A landscape with many peaks, sampled at points; each row gives a point and its height.
A climber steps from a point to the highest of its 2 nearest points, and stops where none of them is higher. Distance is the straight distance between rows; heights are no part of it.
z_535: 82, 145, 130, 114, 165, 100, 105, 96, 173, 135, 127, 123, 109, 89, 136, 114, 101, 151, 109, 115, 91, 166, 95, 140, 116, 153, 131, 133, 93, 178, 121  (h 21.8)
z_24: 163, 84, 55, 135, 159, 134, 130, 180, 131, 52, 125, 144, 140, 176, 122, 55, 158, 134, 146, 70, 113, 127, 103, 129, 120, 67, 108, 86, 144, 125, 112  (h 4.1)
z_654: 193, 139, 133, 166, 121, 136, 148, 136, 160, 98, 121, 183, 77, 98, 111, 163, 144, 106, 171, 113, 133, 177, 140, 84, 118, 149, 87, 124, 100, 142, 105  (h 19.0)
z_481: 106, 149, 130, 54, 115, 79, 180, 100, 142, 47, 145, 163, 161, 130, 133, 142, 104, 134, 176, 133, 135, 138, 95, 148, 182, 180, 151, 156, 87, 167, 161  (h 26.0)
z_863: 167, 143, 183, 73, 164, 109, 79, 183, 116, 135, 131, 124, 122, 107, 155, 203, 82, 135, 94, 114, 134, 97, 73, 106, 102, 179, 185, 114, 123, 101, 134  (h 49.3)
z_967: 84, 173, 179, 74, 96, 122, 128, 123, 125, 144, 151, 107, 127, 115, 97, 166, 126, 103, 78, 200, 124, 108, 128, 135, 101, 118, 132, 144, 173, 139, 157  (h 33.2)
z_748: 101, 150, 117, 139, 118, 147, 137, 77, 142, 171, 136, 141, 139, 103, 107, 116, 137, 120, 117, 166, 180, 127, 155, 152, 142, 154, 135, 121, 133, 147, 153  (h 7.3)
z_799: 167, 133, 117, 177, 103, 130, 119, 103, 74, 199, 75, 104, 77, 127, 112, 118, 155, 84, 139, 130, 104, 187, 147, 107, 102, 122, 92, 202, 112, 94, 90  (h 12.3)
z_867: 148, 121, 92, 157, 171, 95, 96, 88, 128, 133, 62, 118, 159, 108, 133, 78, 108, 133, 137, 76, 105, 182, 143, 136, 152, 133, 114, 149, 51, 100, 109  (h 40.8)
z_341: 131, 140, 167, 170, 105, 156, 103, 101, 165, 166, 102, 181, 96, 95, 121, 171, 134, 112, 150, 126, 127, 165, 128, 96, 102, 189, 119, 162, 92, 145, 135  (h 17.0)
z_422: 76, 99, 158, 158, 81, 153, 69, 167, 205, 114, 165, 160, 64, 149, 112, 88, 155, 110, 114, 93, 106, 94, 136, 114, 158, 87, 134, 64, 143, 158, 73  (h 48.4)
z_530: 154, 150, 130, 134, 177, 92, 155, 126, 164, 34, 145, 156, 104, 104, 113, 192, 114, 173, 143, 114, 114, 169, 69, 121, 64, 187, 145, 118, 142, 204, 150  (h 15.4)
z_924: 180, 156, 159, 122, 120, 96, 134, 101, 90, 103, 112, 80, 144, 154, 127, 194, 89, 166, 139, 173, 104, 124, 125, 137, 76, 119, 131, 173, 167, 133, 192  (h 56.7)
z_502: 126, 154, 34, 98, 173, 138, 180, 117, 96, 101, 166, 100, 169, 127, 147, 133, 131, 123, 108, 125, 179, 81, 131, 132, 116, 122, 115, 81, 130, 91, 123  (h 15.9)
z_691: 190, 92, 143, 144, 135, 118, 165, 186, 86, 67, 123, 164, 114, 120, 157, 164, 133, 129, 183, 100, 120, 141, 81, 86, 120, 163, 149, 111, 102, 116, 130  (h 26.3)
z_590: 117, 84, 170, 95, 176, 106, 96, 187, 85, 155, 149, 138, 109, 112, 178, 139, 106, 109, 89, 101, 96, 125, 80, 122, 110, 148, 181, 101, 90, 101, 101  (h 41.1)
z_751: 79, 112, 208, 147, 67, 153, 104, 145, 85, 224, 145, 115, 106, 131, 130, 89, 121, 104, 133, 149, 109, 104, 141, 148, 167, 121, 169, 161, 123, 110, 131  (h 32.6)
z_298: 80, 137, 146, 130, 100, 126, 54, 88, 238, 153, 131, 151, 119, 88, 100, 157, 150, 103, 110, 130, 174, 135, 132, 129, 186, 177, 117, 79, 102, 185, 175  (h 32.7)
z_802: 111, 169, 111, 156, 102, 79, 192, 86, 97, 102, 134, 114, 130, 152, 158, 154, 139, 102, 148, 127, 136, 166, 127, 126, 106, 136, 140, 154, 120, 154, 157  (h 3.8)
z_366: 150, 119, 143, 94, 118, 149, 154, 152, 74, 152, 151, 153, 162, 115, 167, 173, 125, 67, 138, 157, 157, 82, 130, 95, 142, 165, 141, 131, 102, 69, 150  (h 41.4)
z_273: 161, 142, 122, 109, 154, 74, 131, 112, 170, 76, 125, 134, 124, 126, 146, 149, 100, 164, 153, 59, 69, 149, 144, 111, 149, 130, 113, 103, 80, 142, 85  (h 27.6)
z_991: 89, 171, 177, 59, 96, 148, 134, 111, 147, 116, 118, 125, 112, 116, 102, 125, 121, 140, 132, 183, 71, 156, 135, 135, 121, 126, 108, 183, 163, 163, 122  (h 28.6)
z_69: 170, 96, 127, 168, 157, 150, 115, 165, 145, 129, 97, 118, 113, 150, 108, 66, 150, 123, 123, 119, 94, 143, 152, 102, 106, 53, 106, 137, 147, 87, 78  (h 34.3)
z_616: 148, 121, 137, 157, 135, 119, 57, 122, 208, 120, 100, 146, 136, 79, 123, 146, 132, 99, 121, 96, 156, 123, 109, 113, 149, 152, 105, 63, 93, 140, 128  (h 35.5)
z_30: 119, 128, 160, 66, 129, 109, 194, 141, 108, 88, 188, 156, 132, 127, 170, 132, 101, 167, 176, 127, 91, 111, 145, 142, 172, 131, 160, 153, 132, 134, 94  (h 20.0)
z_983: 125, 107, 146, 96, 175, 197, 34, 178, 179, 156, 93, 121, 123, 137, 90, 76, 135, 155, 81, 117, 94, 97, 124, 132, 124, 75, 115, 101, 169, 101, 100  (h 22.7)
z_700: 150, 110, 125, 169, 148, 172, 107, 142, 114, 173, 100, 73, 119, 142, 95, 59, 140, 173, 93, 146, 82, 138, 147, 158, 76, 82, 95, 157, 165, 92, 110  (h 30.6)
z_219: 135, 134, 162, 167, 92, 171, 102, 107, 148, 177, 93, 147, 70, 127, 111, 91, 161, 84, 156, 119, 85, 179, 172, 77, 154, 111, 96, 186, 118, 116, 64  (h 10.5)
z_627: 149, 144, 77, 131, 165, 148, 170, 125, 133, 89, 136, 134, 125, 148, 129, 74, 119, 209, 144, 111, 84, 143, 160, 152, 110, 93, 86, 133, 150, 135, 113  (h 18.9)
z_872: 124, 152, 49, 96, 95, 157, 224, 108, 82, 59, 162, 140, 152, 108, 100, 194, 171, 99, 162, 162, 193, 132, 133, 102, 117, 208, 105, 106, 122, 126, 168  (h 19.3)
z_248: 131, 169, 100, 96, 183, 120, 86, 80, 141, 157, 101, 82, 160, 93, 111, 133, 99, 114, 76, 141, 100, 120, 158, 111, 115, 112, 81, 122, 99, 90, 91  (h 9.4)
z_471: 199, 105, 106, 115, 95, 155, 176, 167, 107, 18, 120, 119, 170, 181, 126, 142, 152, 124, 169, 122, 103, 100, 138, 115, 131, 57, 87, 129, 193, 104, 142  (h 25.8)
z_510: 66, 133, 108, 120, 174, 106, 68, 119, 116, 201, 156, 79, 134, 108, 149, 105, 102, 119, 94, 137, 134, 68, 169, 130, 165, 105, 152, 88, 114, 111, 67  (h 5.3)
z_152: 137, 118, 151, 152, 62, 181, 170, 105, 115, 153, 123, 131, 123, 130, 104, 115, 159, 119, 138, 182, 133, 103, 181, 120, 163, 93, 104, 160, 157, 90, 101  (h 4.7)
z_820: 122, 111, 195, 70, 102, 171, 119, 126, 92, 157, 94, 161, 151, 107, 129, 151, 105, 67, 166, 144, 107, 125, 124, 80, 177, 177, 134, 166, 122, 98, 147  (h 37.0)
z_520: 204, 167, 69, 175, 164, 93, 180, 96, 70, 85, 144, 91, 136, 127, 162, 208, 86, 150, 169, 120, 137, 124, 159, 102, 72, 122, 151, 116, 112, 106, 164  (h 35.6)
z_40: 73, 120, 180, 130, 107, 141, 75, 163, 98, 226, 145, 95, 112, 136, 126, 147, 105, 118, 86, 177, 137, 61, 152, 142, 126, 122, 181, 132, 148, 102, 158  (h 27.8)
z_68: 85, 149, 171, 131, 144, 73, 85, 121, 136, 194, 174, 111, 116, 92, 152, 169, 65, 150, 94, 155, 133, 47, 138, 153, 127, 116, 186, 100, 144, 137, 137  (h 22.4)
z_95: 110, 102, 188, 155, 55, 137, 120, 166, 196, 94, 163, 152, 65, 148, 96, 128, 191, 98, 137, 150, 144, 113, 124, 103, 148, 92, 93, 95, 168, 193, 112  (h 54.1)
z_621: 106, 177, 173, 153, 122, 57, 53, 99, 207, 156, 160, 148, 105, 103, 153, 171, 85, 147, 122, 134, 163, 66, 142, 150, 149, 142, 154, 84, 118, 174, 152  (h 25.0)
z_35: 121, 120, 110, 121, 208, 83, 139, 142, 94, 152, 151, 117, 144, 133, 170, 110, 78, 188, 128, 89, 121, 105, 125, 166, 122, 112, 168, 120, 118, 111, 103  (h 21.1)
z_352: 130, 110, 164, 159, 122, 102, 137, 129, 132, 159, 140, 201, 108, 103, 147, 153, 120, 110, 157, 138, 186, 107, 99, 125, 155, 174, 171, 115, 92, 151, 174  (h 10.6)
z_673: 141, 102, 108, 205, 78, 94, 117, 95, 116, 148, 64, 107, 155, 139, 117, 99, 153, 101, 124, 126, 150, 211, 94, 158, 108, 140, 112, 154, 130, 169, 189  (h 10.2)
z_474: 156, 82, 171, 184, 125, 138, 37, 126, 131, 194, 73, 111, 147, 141, 121, 100, 144, 130, 101, 103, 102, 128, 144, 135, 159, 94, 138, 121, 113, 89, 136  (h 45.5)
z_538: 83, 121, 103, 176, 135, 70, 109, 86, 142, 157, 85, 136, 143, 111, 175, 80, 111, 131, 159, 65, 123, 163, 132, 138, 191, 126, 157, 148, 31, 150, 122  (h 37.2)
z_177: 183, 114, 94, 162, 111, 151, 128, 119, 114, 86, 36, 130, 151, 154, 110, 99, 147, 108, 150, 104, 99, 227, 112, 123, 88, 131, 97, 183, 128, 152, 174  (h 12.0)
z_81: 128, 133, 218, 132, 142, 156, 96, 178, 213, 154, 168, 158, 50, 122, 126, 157, 122, 177, 134, 131, 91, 107, 138, 136, 138, 113, 130, 135, 160, 159, 86  (h 6.6)
z_856: 149, 145, 170, 113, 145, 118, 156, 120, 149, 110, 141, 130, 154, 109, 109, 211, 98, 155, 116, 164, 176, 114, 99, 146, 79, 184, 146, 94, 170, 167, 200  (h 41.9)
z_755: 87, 154, 111, 205, 78, 46, 125, 55, 134, 218, 110, 131, 125, 104, 173, 106, 104, 136, 153, 110, 165, 156, 156, 148, 170, 132, 171, 138, 71, 140, 155  (h 33.0)
z_476: 209, 147, 153, 143, 145, 109, 115, 99, 115, 132, 88, 139, 153, 120, 181, 185, 80, 130, 180, 108, 144, 122, 128, 110, 133, 174, 155, 155, 99, 78, 144  (h 50.6)
z_796: 68, 137, 170, 124, 100, 96, 160, 126, 87, 129, 200, 123, 118, 133, 125, 148, 151, 115, 88, 182, 159, 79, 117, 147, 98, 141, 144, 96, 166, 170, 175  (h 39.4)
z_901: 167, 98, 161, 177, 162, 111, 77, 126, 115, 161, 96, 92, 171, 146, 126, 140, 99, 124, 77, 121, 145, 112, 124, 159, 100, 111, 149, 126, 132, 99, 154  (h 53.0)
z_216: 168, 112, 77, 151, 188, 105, 134, 137, 131, 70, 115, 131, 128, 149, 149, 99, 109, 184, 126, 81, 79, 192, 111, 155, 47, 121, 121, 140, 110, 132, 119  (h 21.6)
z_407: 138, 139, 163, 134, 197, 106, 62, 115, 193, 131, 103, 118, 118, 120, 143, 147, 64, 189, 115, 98, 52, 171, 138, 146, 85, 130, 151, 156, 92, 141, 108  (h 20.6)
z_72: 78, 124, 123, 119, 113, 162, 73, 134, 128, 190, 123, 84, 132, 133, 94, 131, 177, 79, 55, 173, 137, 113, 121, 104, 88, 107, 93, 96, 165, 103, 111  (h 13.6)
z_711: 119, 116, 159, 190, 46, 151, 20, 86, 154, 197, 86, 114, 133, 147, 105, 90, 137, 106, 127, 136, 144, 113, 164, 165, 192, 79, 131, 149, 119, 114, 170  (h 40.5)
z_125: 141, 146, 92, 81, 207, 74, 110, 148, 172, 96, 130, 123, 149, 133, 143, 122, 92, 187, 114, 76, 90, 105, 125, 152, 135, 98, 133, 86, 102, 125, 82  (h 24.6)
z_835: 82, 117, 142, 104, 162, 161, 84, 159, 134, 177, 146, 119, 110, 95, 104, 118, 135, 114, 60, 141, 135, 136, 95, 105, 104, 147, 129, 79, 125, 146, 125  (h 16.5)
z_375: 188, 103, 86, 78, 171, 181, 145, 124, 116, 123, 75, 122, 194, 118, 108, 138, 115, 78, 136, 133, 143, 142, 118, 102, 159, 161, 94, 146, 76, 70, 114  (h 32.0)
z_75: 121, 73, 135, 148, 116, 176, 37, 151, 131, 167, 74, 106, 175, 154, 97, 62, 164, 68, 80, 98, 144, 128, 115, 117, 161, 81, 93, 112, 118, 69, 113  (h 40.6)
z_777: 157, 117, 122, 113, 87, 176, 86, 166, 123, 132, 106, 121, 138, 158, 94, 61, 179, 85, 102, 131, 124, 120, 139, 103, 138, 50, 71, 126, 156, 81, 75  (h 37.5)
z_966: 133, 87, 38, 73, 138, 182, 181, 190, 75, 75, 134, 98, 199, 170, 114, 94, 156, 121, 119, 100, 142, 119, 100, 131, 92, 111, 103, 127, 167, 77, 154  (h 11.7)
z_845: 138, 116, 147, 192, 97, 76, 164, 97, 145, 105, 176, 183, 98, 112, 116, 175, 129, 130, 168, 150, 173, 153, 100, 123, 114, 189, 158, 124, 110, 203, 156  (h 12.7)
z_868: 82, 114, 69, 103, 87, 66, 200, 154, 89, 76, 151, 119, 158, 180, 144, 56, 146, 122, 139, 109, 136, 152, 97, 134, 148, 75, 129, 123, 141, 168, 132  (h 0.2)
z_671: 164, 134, 69, 154, 87, 120, 161, 67, 118, 107, 76, 113, 198, 141, 114, 110, 156, 84, 125, 144, 179, 170, 143, 154, 140, 129, 92, 148, 115, 134, 186  (h 8.6)
z_48: 93, 149, 89, 83, 37, 107, 210, 105, 91, 105, 162, 107, 170, 170, 146, 67, 186, 100, 136, 147, 145, 140, 139, 162, 197, 81, 110, 149, 144, 140, 132  (h 1.9)
z_534: 113, 116, 110, 170, 160, 66, 182, 132, 134, 93, 198, 168, 101, 135, 166, 153, 120, 156, 152, 107, 165, 126, 90, 121, 91, 165, 173, 99, 103, 196, 131  (h 15.2)
z_369: 57, 94, 136, 19, 149, 103, 118, 180, 120, 98, 144, 119, 139, 126, 136, 95, 112, 126, 106, 109, 143, 103, 93, 160, 135, 135, 173, 87, 138, 159, 122  (h 5.2)
z_301: 190, 108, 129, 124, 213, 111, 120, 142, 127, 116, 124, 133, 118, 142, 167, 156, 71, 169, 113, 89, 80, 171, 96, 139, 71, 158, 154, 166, 112, 102, 108  (h 24.9)
z_261: 182, 152, 62, 134, 150, 108, 172, 111, 101, 74, 98, 93, 190, 120, 144, 196, 121, 145, 140, 121, 152, 117, 130, 150, 108, 151, 132, 109, 120, 109, 210  (h 31.8)
z_593: 84, 165, 92, 141, 131, 128, 47, 72, 137, 214, 119, 74, 134, 108, 101, 97, 126, 94, 84, 144, 142, 109, 147, 127, 160, 93, 112, 118, 108, 81, 112  (h 7.4)
z_310: 216, 75, 91, 117, 170, 162, 113, 167, 112, 95, 70, 118, 190, 114, 129, 138, 107, 114, 135, 76, 148, 123, 93, 118, 122, 143, 97, 110, 116, 68, 137  (h 30.0)
z_370: 127, 170, 124, 92, 47, 141, 200, 101, 77, 118, 134, 122, 141, 144, 117, 97, 162, 76, 155, 189, 125, 150, 162, 114, 153, 101, 112, 187, 166, 134, 114  (h 3.2)
z_828: 154, 129, 68, 38, 99, 154, 167, 138, 119, 22, 114, 124, 181, 172, 104, 132, 170, 107, 148, 145, 80, 145, 107, 105, 109, 75, 62, 148, 188, 112, 159  (h 28.5)
z_307: 113, 93, 114, 94, 136, 128, 151, 193, 149, 68, 158, 160, 118, 153, 127, 84, 154, 133, 117, 107, 119, 107, 90, 128, 119, 93, 95, 86, 156, 153, 85  (h 5.6)
z_707: 161, 138, 118, 144, 129, 155, 185, 153, 146, 95, 168, 163, 96, 115, 123, 151, 156, 116, 168, 122, 131, 114, 159, 71, 130, 99, 110, 114, 140, 121, 85  (h 20.9)
z_932: 98, 130, 131, 190, 110, 119, 114, 106, 87, 224, 135, 104, 80, 113, 126, 110, 145, 127, 104, 149, 102, 152, 142, 112, 95, 97, 126, 165, 141, 130, 109  (h 15.0)
z_278: 115, 141, 105, 136, 169, 54, 169, 93, 148, 82, 156, 138, 105, 108, 155, 160, 97, 180, 130, 102, 109, 193, 112, 124, 90, 184, 151, 120, 85, 196, 144  (h 18.2)
z_770: 87, 130, 85, 152, 105, 50, 159, 110, 107, 137, 152, 114, 123, 132, 142, 88, 160, 99, 120, 126, 163, 168, 111, 139, 122, 106, 131, 102, 121, 188, 123  (h 1.8)
z_614: 171, 88, 167, 183, 138, 131, 155, 177, 79, 143, 128, 153, 91, 128, 179, 130, 124, 150, 142, 105, 110, 144, 121, 118, 94, 134, 164, 155, 115, 100, 107  (h 30.3)
z_938: 100, 188, 138, 176, 101, 60, 76, 69, 175, 202, 133, 165, 93, 86, 175, 175, 82, 136, 149, 130, 140, 108, 179, 147, 153, 140, 167, 128, 83, 123, 133  (h 28.8)
z_111: 156, 149, 111, 96, 197, 160, 180, 169, 117, 23, 169, 135, 96, 121, 111, 205, 118, 193, 146, 130, 101, 153, 66, 102, 50, 180, 121, 134, 200, 149, 142  (h 12.6)
z_781: 143, 123, 78, 92, 115, 153, 205, 167, 122, 28, 162, 132, 161, 144, 114, 192, 182, 114, 168, 138, 166, 102, 86, 102, 127, 162, 107, 103, 159, 122, 175  (h 21.0)
z_284: 38, 80, 146, 156, 137, 127, 70, 166, 132, 181, 164, 124, 81, 133, 129, 61, 132, 170, 118, 103, 120, 119, 101, 169, 139, 115, 171, 107, 135, 163, 111  (h 23.7)
z_239: 77, 169, 116, 45, 130, 127, 204, 107, 119, 67, 193, 171, 116, 107, 134, 139, 95, 168, 155, 146, 112, 145, 98, 122, 142, 177, 143, 158, 112, 175, 118  (h 23.3)
z_970: 39, 120, 107, 106, 112, 159, 82, 95, 167, 167, 109, 125, 144, 121, 135, 53, 141, 135, 113, 124, 133, 136, 148, 184, 202, 107, 137, 122, 112, 153, 126  (h 14.3)
z_439: 142, 148, 188, 128, 128, 84, 145, 88, 152, 76, 112, 149, 148, 128, 132, 167, 90, 167, 146, 159, 126, 109, 136, 143, 104, 158, 146, 138, 144, 163, 178  (h 48.0)
z_322: 98, 168, 176, 69, 104, 78, 178, 129, 126, 70, 206, 145, 88, 163, 129, 185, 136, 128, 115, 182, 146, 76, 125, 120, 120, 115, 150, 97, 161, 171, 121  (h 47.2)
z_500: 98, 126, 149, 56, 157, 128, 137, 199, 134, 64, 165, 137, 121, 152, 121, 146, 109, 166, 108, 118, 125, 89, 85, 118, 132, 148, 124, 86, 154, 143, 115  (h 7.6)
z_210: 153, 125, 110, 194, 105, 146, 160, 121, 90, 146, 112, 119, 148, 173, 134, 64, 149, 134, 170, 93, 149, 135, 164, 131, 189, 80, 122, 134, 114, 104, 101  (h 6.3)
z_410: 62, 63, 159, 120, 101, 195, 65, 171, 129, 138, 119, 123, 133, 159, 86, 67, 160, 124, 88, 139, 129, 104, 117, 184, 162, 94, 136, 95, 182, 149, 154  (h 18.8)
z_716: 65, 74, 174, 171, 85, 153, 110, 175, 145, 191, 127, 174, 84, 123, 98, 79, 158, 131, 142, 110, 137, 135, 112, 153, 154, 155, 166, 119, 142, 168, 128  (h 27.5)
z_963: 82, 100, 106, 115, 174, 175, 112, 182, 116, 163, 123, 101, 105, 133, 105, 51, 142, 149, 65, 130, 87, 109, 121, 139, 71, 98, 110, 124, 179, 108, 81  (h 26.5)
z_632: 177, 118, 120, 57, 88, 178, 155, 116, 97, 99, 75, 140, 178, 119, 122, 150, 116, 100, 171, 137, 110, 150, 124, 92, 178, 140, 104, 168, 120, 77, 142  (h 33.9)
z_65: 154, 164, 139, 149, 146, 122, 151, 128, 79, 118, 148, 64, 117, 125, 131, 202, 121, 130, 104, 171, 122, 101, 135, 112, 37, 129, 128, 147, 185, 111, 146  (h 47.7)
z_876: 108, 93, 120, 205, 125, 105, 68, 168, 179, 141, 137, 130, 90, 146, 115, 67, 163, 117, 101, 75, 147, 141, 121, 126, 112, 95, 122, 62, 115, 159, 106  (h 42.8)
z_363: 97, 168, 135, 140, 141, 125, 79, 77, 223, 136, 123, 138, 118, 100, 122, 126, 98, 180, 141, 128, 96, 113, 177, 175, 200, 130, 121, 135, 110, 142, 108  (h 29.9)
z_763: 170, 123, 152, 130, 147, 117, 112, 67, 114, 147, 59, 124, 143, 131, 157, 125, 99, 138, 175, 106, 80, 169, 151, 137, 153, 137, 133, 197, 92, 89, 120  (h 44.9)
z_985: 50, 103, 157, 67, 127, 91, 81, 126, 118, 171, 129, 126, 141, 126, 153, 105, 96, 118, 106, 118, 102, 105, 102, 176, 146, 140, 179, 90, 103, 155, 147  (h 2.7)
z_448: 106, 160, 99, 131, 124, 118, 127, 87, 170, 155, 122, 145, 100, 102, 132, 111, 117, 105, 155, 109, 114, 144, 169, 116, 180, 117, 110, 125, 88, 128, 76  (h 33.1)
z_663: 113, 154, 168, 122, 78, 136, 175, 119, 203, 35, 180, 167, 77, 152, 112, 156, 171, 132, 136, 171, 160, 102, 150, 141, 166, 98, 76, 113, 158, 169, 123  (h 60.2)
z_344: 202, 118, 146, 208, 168, 100, 118, 158, 145, 134, 147, 139, 89, 141, 157, 178, 121, 156, 137, 120, 141, 116, 132, 119, 91, 124, 143, 112, 123, 132, 102  (h 35.4)
z_563: 62, 98, 157, 105, 99, 176, 116, 149, 138, 144, 139, 166, 86, 118, 111, 84, 173, 106, 135, 128, 110, 144, 128, 111, 203, 155, 123, 155, 120, 159, 98  (h 30.8)
z_519: 68, 116, 152, 127, 93, 149, 147, 100, 167, 170, 149, 204, 118, 84, 119, 113, 138, 125, 148, 152, 200, 124, 121, 130, 200, 187, 157, 122, 90, 167, 156  (h 8.9)
z_42: 177, 195, 93, 134, 171, 106, 135, 94, 203, 103, 144, 149, 71, 121, 129, 147, 101, 127, 177, 81, 105, 141, 195, 98, 157, 117, 108, 106, 66, 124, 41  (h 30.4)
z_192: 141, 109, 99, 224, 134, 115, 40, 99, 161, 150, 90, 115, 125, 121, 110, 107, 144, 96, 106, 90, 141, 154, 114, 114, 121, 116, 93, 73, 80, 141, 111  (h 38.6)
z_801: 186, 128, 142, 151, 158, 148, 93, 122, 85, 195, 129, 93, 147, 111, 131, 171, 89, 123, 87, 142, 143, 58, 149, 125, 116, 111, 144, 116, 136, 47, 132  (h 62.9)
z_911: 136, 83, 89, 96, 92, 200, 155, 171, 95, 121, 97, 107, 197, 186, 112, 35, 181, 107, 146, 131, 120, 134, 119, 136, 120, 88, 82, 166, 186, 88, 149  (h 10.0)
z_827: 161, 125, 47, 184, 80, 94, 187, 92, 87, 120, 99, 100, 178, 163, 128, 60, 172, 105, 161, 100, 195, 123, 129, 144, 167, 97, 117, 106, 116, 113, 163  (h 7.5)
z_88: 117, 125, 201, 176, 35, 130, 89, 117, 137, 187, 94, 147, 103, 143, 134, 116, 148, 101, 148, 138, 109, 135, 143, 127, 177, 122, 157, 180, 113, 125, 154  (h 36.7)
z_151: 71, 110, 103, 128, 90, 203, 117, 132, 131, 156, 116, 105, 145, 145, 94, 28, 182, 127, 102, 140, 145, 125, 144, 170, 165, 82, 95, 113, 150, 129, 143  (h 16.4)
z_997: 147, 148, 23, 137, 89, 138, 228, 102, 61, 94, 165, 111, 164, 129, 133, 146, 178, 85, 134, 139, 187, 122, 153, 105, 122, 145, 114, 109, 122, 91, 141  (h 17.9)
z_49: 113, 129, 126, 57, 208, 183, 177, 192, 104, 67, 174, 133, 121, 134, 127, 144, 117, 197, 142, 101, 115, 125, 84, 122, 87, 152, 143, 140, 158, 133, 87  (h 9.9)
z_76: 154, 145, 126, 137, 147, 140, 156, 86, 134, 93, 97, 122, 99, 144, 130, 132, 97, 185, 165, 128, 72, 171, 187, 142, 94, 116, 103, 197, 141, 159, 110  (h 16.3)
z_771: 118, 176, 153, 80, 92, 120, 165, 126, 171, 42, 192, 139, 125, 141, 99, 207, 175, 139, 102, 219, 171, 70, 138, 138, 126, 129, 91, 111, 176, 170, 144  (h 54.2)
z_624: 162, 129, 193, 158, 101, 167, 102, 170, 179, 142, 110, 152, 53, 133, 127, 138, 148, 128, 155, 112, 52, 145, 154, 99, 141, 101, 103, 153, 141, 123, 88  (h 8.7)
z_937: 147, 142, 129, 177, 147, 142, 106, 74, 139, 186, 106, 113, 102, 84, 99, 178, 120, 102, 107, 165, 137, 142, 141, 88, 75, 159, 104, 146, 109, 108, 116  (h 14.7)
z_400: 154, 137, 96, 113, 111, 134, 176, 110, 69, 80, 77, 113, 136, 180, 124, 103, 129, 146, 173, 103, 76, 198, 122, 128, 111, 108, 109, 199, 137, 146, 134  (h 13.8)
z_870: 106, 103, 195, 72, 46, 168, 84, 141, 128, 167, 82, 150, 115, 112, 90, 109, 148, 59, 150, 131, 116, 170, 102, 108, 177, 154, 94, 177, 109, 138, 113  (h 33.7)
z_133: 145, 177, 124, 129, 156, 80, 73, 69, 112, 158, 98, 96, 113, 109, 153, 169, 77, 112, 109, 139, 99, 152, 142, 107, 70, 138, 139, 152, 112, 92, 93  (h 11.9)
z_622: 113, 114, 59, 94, 168, 150, 151, 171, 87, 134, 158, 98, 178, 132, 115, 76, 149, 106, 73, 134, 177, 113, 106, 116, 80, 110, 125, 82, 147, 108, 122  (h 13.7)
z_636: 176, 151, 108, 172, 177, 94, 185, 132, 107, 109, 177, 110, 97, 122, 159, 193, 122, 162, 119, 140, 131, 99, 132, 111, 52, 129, 139, 111, 136, 106, 108  (h 40.7)
z_2: 224, 142, 157, 107, 169, 127, 87, 134, 137, 134, 92, 143, 134, 81, 158, 221, 93, 118, 121, 127, 141, 98, 121, 83, 92, 170, 146, 113, 120, 67, 117  (h 56.9)
z_899: 138, 112, 96, 103, 147, 126, 189, 169, 93, 73, 165, 164, 131, 114, 129, 199, 126, 132, 161, 112, 158, 115, 53, 105, 125, 222, 148, 106, 126, 126, 165  (h 23.4)
z_165: 40, 165, 151, 82, 159, 67, 71, 114, 164, 176, 188, 136, 94, 104, 163, 120, 98, 126, 110, 119, 133, 86, 157, 130, 186, 149, 173, 77, 93, 143, 73  (h 2.9)
z_725: 130, 150, 138, 103, 132, 102, 162, 110, 59, 182, 138, 96, 161, 109, 146, 165, 83, 101, 112, 172, 153, 113, 140, 114, 112, 162, 165, 170, 108, 80, 139  (h 46.9)
z_637: 84, 140, 184, 125, 121, 158, 95, 86, 170, 173, 102, 140, 96, 119, 105, 121, 108, 170, 118, 151, 89, 131, 155, 156, 152, 123, 103, 184, 135, 161, 133  (h 26.2)
z_27: 185, 104, 48, 143, 84, 192, 171, 135, 81, 106, 75, 103, 194, 159, 118, 77, 164, 101, 155, 108, 128, 163, 148, 116, 128, 104, 73, 149, 147, 57, 142  (h 8.8)
z_383: 172, 148, 115, 42, 142, 177, 161, 147, 117, 66, 89, 113, 154, 127, 99, 162, 123, 112, 123, 164, 89, 135, 123, 102, 122, 129, 90, 157, 168, 102, 147  (h 31.3)
z_843: 73, 85, 158, 189, 127, 109, 112, 155, 89, 201, 186, 105, 55, 138, 139, 88, 170, 114, 88, 133, 139, 118, 121, 136, 99, 87, 165, 102, 136, 118, 103  (h 19.1)
z_940: 133, 138, 90, 101, 148, 91, 160, 106, 116, 78, 111, 115, 194, 129, 149, 124, 104, 155, 144, 112, 154, 133, 108, 171, 155, 171, 154, 131, 105, 144, 191  (h 28.7)
z_276: 198, 127, 114, 142, 121, 145, 190, 158, 107, 68, 148, 128, 142, 155, 130, 163, 127, 155, 166, 107, 139, 66, 188, 100, 143, 80, 119, 113, 161, 93, 106  (h 23.2)
z_225: 88, 179, 105, 143, 103, 86, 169, 61, 104, 142, 131, 124, 130, 102, 122, 126, 122, 120, 115, 169, 167, 166, 124, 157, 121, 179, 143, 158, 115, 184, 189  (h 5.7)
z_417: 159, 140, 129, 142, 131, 126, 159, 112, 81, 183, 149, 101, 192, 112, 156, 172, 75, 133, 103, 171, 204, 49, 171, 150, 117, 135, 164, 130, 141, 72, 163  (h 53.9)
z_779: 104, 98, 165, 77, 188, 206, 75, 180, 176, 139, 110, 141, 109, 109, 101, 116, 117, 172, 80, 128, 125, 128, 92, 163, 128, 153, 135, 109, 160, 143, 118  (h 19.6)
z_19: 94, 58, 147, 116, 140, 199, 87, 205, 99, 179, 120, 105, 144, 162, 103, 57, 145, 107, 63, 123, 142, 99, 116, 152, 86, 95, 147, 108, 179, 107, 140  (h 22.3)

Where does a climber stop that starts at each point below?
z_868 => z_301
z_835 => z_801
z_151 => z_801
z_770 => z_278
z_27 => z_924
z_911 => z_924
